Each row is a point on a landscape with many valleys, with its height.
From any point a ball rolls to the lowest of the 6 points nearest to it. It stops when none of these is lower. Distance is the straight distance between rows; heights are no part of it.
zag: [-56,37,17,12,-5,-16,-4,-14]  height 2.00
labi: [-7,-17,-41,-13,-5,8,-27,-16]  height 5.14
pof: [-48,3,10,4,15,20,-14,1]  height 3.18
maret: [-53,22,30,9,-5,-4,12,-7]  height 0.62
kife: [13,10,-33,-12,-11,-3,-29,-43]  height 0.57
dop: [-7,35,-33,-19,17,-14,-16,-55]  height 1.81
lakam: [26,-49,-18,-21,-42,-22,-5,8]  height 1.90
Bugug: [38,-21,-5,-23,-56,-37,-24,8]  height 2.64
labo: [48,37,1,-21,-16,12,-18,-59]  height 3.20
nop: [-44,-2,-16,-10,10,11,-23,-8]  height 4.37
zifos: [-25,38,-17,-18,16,-20,-19,-41]  height 2.02
vesum: [26,-51,-4,-29,-25,-23,32,8]  height 1.53
govu: [-6,4,31,22,23,37,9,33]  height 0.73
voko: [26,31,-22,-21,3,5,-23,-65]  height 1.80
komo: [28,-30,-17,-21,36,-4,29,50]  height 0.84
lag: [-4,16,-31,-17,11,5,-22,-53]  height 1.60
reror: [0,9,47,39,12,31,27,5]  height 1.00
ruto: [27,3,20,41,24,22,9,52]  height 0.76
dis: [-39,-10,-2,-2,19,27,-13,15]  height 1.89
Kes: [33,-62,17,-36,-19,-32,48,6]  height 2.38
zamu: [-20,-11,5,-3,25,30,0,35]  height 0.87
nuno: [-10,6,44,42,-5,22,45,-11]  height 2.50
Galuf: [13,-41,-27,-27,15,1,31,39]  height 0.36
lev: [-51,12,-14,-7,19,2,-21,-13]  height 3.75
ret: [10,-50,-29,-30,1,6,31,29]  height 0.69
vuk: [-39,22,37,37,-24,3,44,-14]  height 0.54
zigu: [9,-36,-39,-22,-24,-5,-8,5]  height 0.22
vez: [29,-39,12,-27,-52,-49,-10,19]  height 3.64
lomar: [-10,5,-39,-9,-2,7,-32,-36]  height 0.41
vosup: [-44,21,22,36,-31,-8,55,-23]  height 6.66
Kofev: [48,2,13,55,15,-13,0,50]  height 4.91
suf: [-23,17,-34,-17,7,-1,-31,-32]  height 2.90
Gurob: [-55,30,12,-3,9,-10,-16,-12]  height 0.55
Labap: [-35,8,46,32,-5,15,29,-5]  height 5.26
sigab: [30,-24,-31,-14,-39,-11,-28,-11]  height 1.79
nizus: [22,7,40,56,17,27,17,13]  height 0.86
Zuvub: [43,2,13,33,39,-17,8,71]  height 2.66
Seb: [3,-30,-25,-18,12,14,16,42]  height 0.88
tok: [-42,6,34,14,12,25,0,6]  height 2.59
zoza: [2,2,23,13,31,29,6,53]  height 0.68
viso: [-51,43,11,-4,11,-26,-10,-20]  height 1.84
Ratoz: [24,-55,42,-32,-34,-48,17,3]  height 5.74
reg: [22,-10,-35,-8,-19,0,-40,-30]  height 1.91
nabas: [-52,22,36,22,-10,-5,20,-11]  height 3.58
nobar: [-50,42,22,24,-39,-27,19,-12]  height 2.63
guda: [53,21,-16,-15,-24,6,-32,-50]  height 2.71
podaz: [10,-17,-7,-12,29,16,14,51]  height 0.56
molaf: [32,-18,-8,-6,46,-17,30,62]  height 1.30
fom: [39,26,-11,-19,-12,8,-23,-60]  height 2.20
sibi: [-54,37,30,17,-13,-25,1,-6]  height 2.45
mudog: [13,38,-27,-23,14,-5,-7,-65]  height 1.85
Latid: [23,-5,0,5,36,8,10,61]  height 0.65
gutil: [39,4,11,33,28,-1,2,53]  height 0.96
nokev: [-12,-37,-32,-17,3,26,1,20]  height 2.33
zapa: [40,9,27,50,23,16,6,31]  height 0.98
moliv: [26,-13,-31,-12,-32,0,-36,-28]  height 0.53
bemu: [43,2,-9,-10,-31,1,-38,-28]  height 1.86

Where does a ball stop that starts at each point below?
labo | lomar
gutil | Galuf
tok | Gurob
voko | lomar
nizus | Galuf
dis | Galuf
reror | Galuf
dop | lomar
mudog | lomar

Call two points neighbours if one is among the 6 nearest of the other. Go from one point of each pair to the other, from neighbour to neighbour, staying as low as possible. Name the highest point that can't be avoided.
Gurob / zigu | zifos
moliv / Galuf | ret
vuk / Gurob | maret
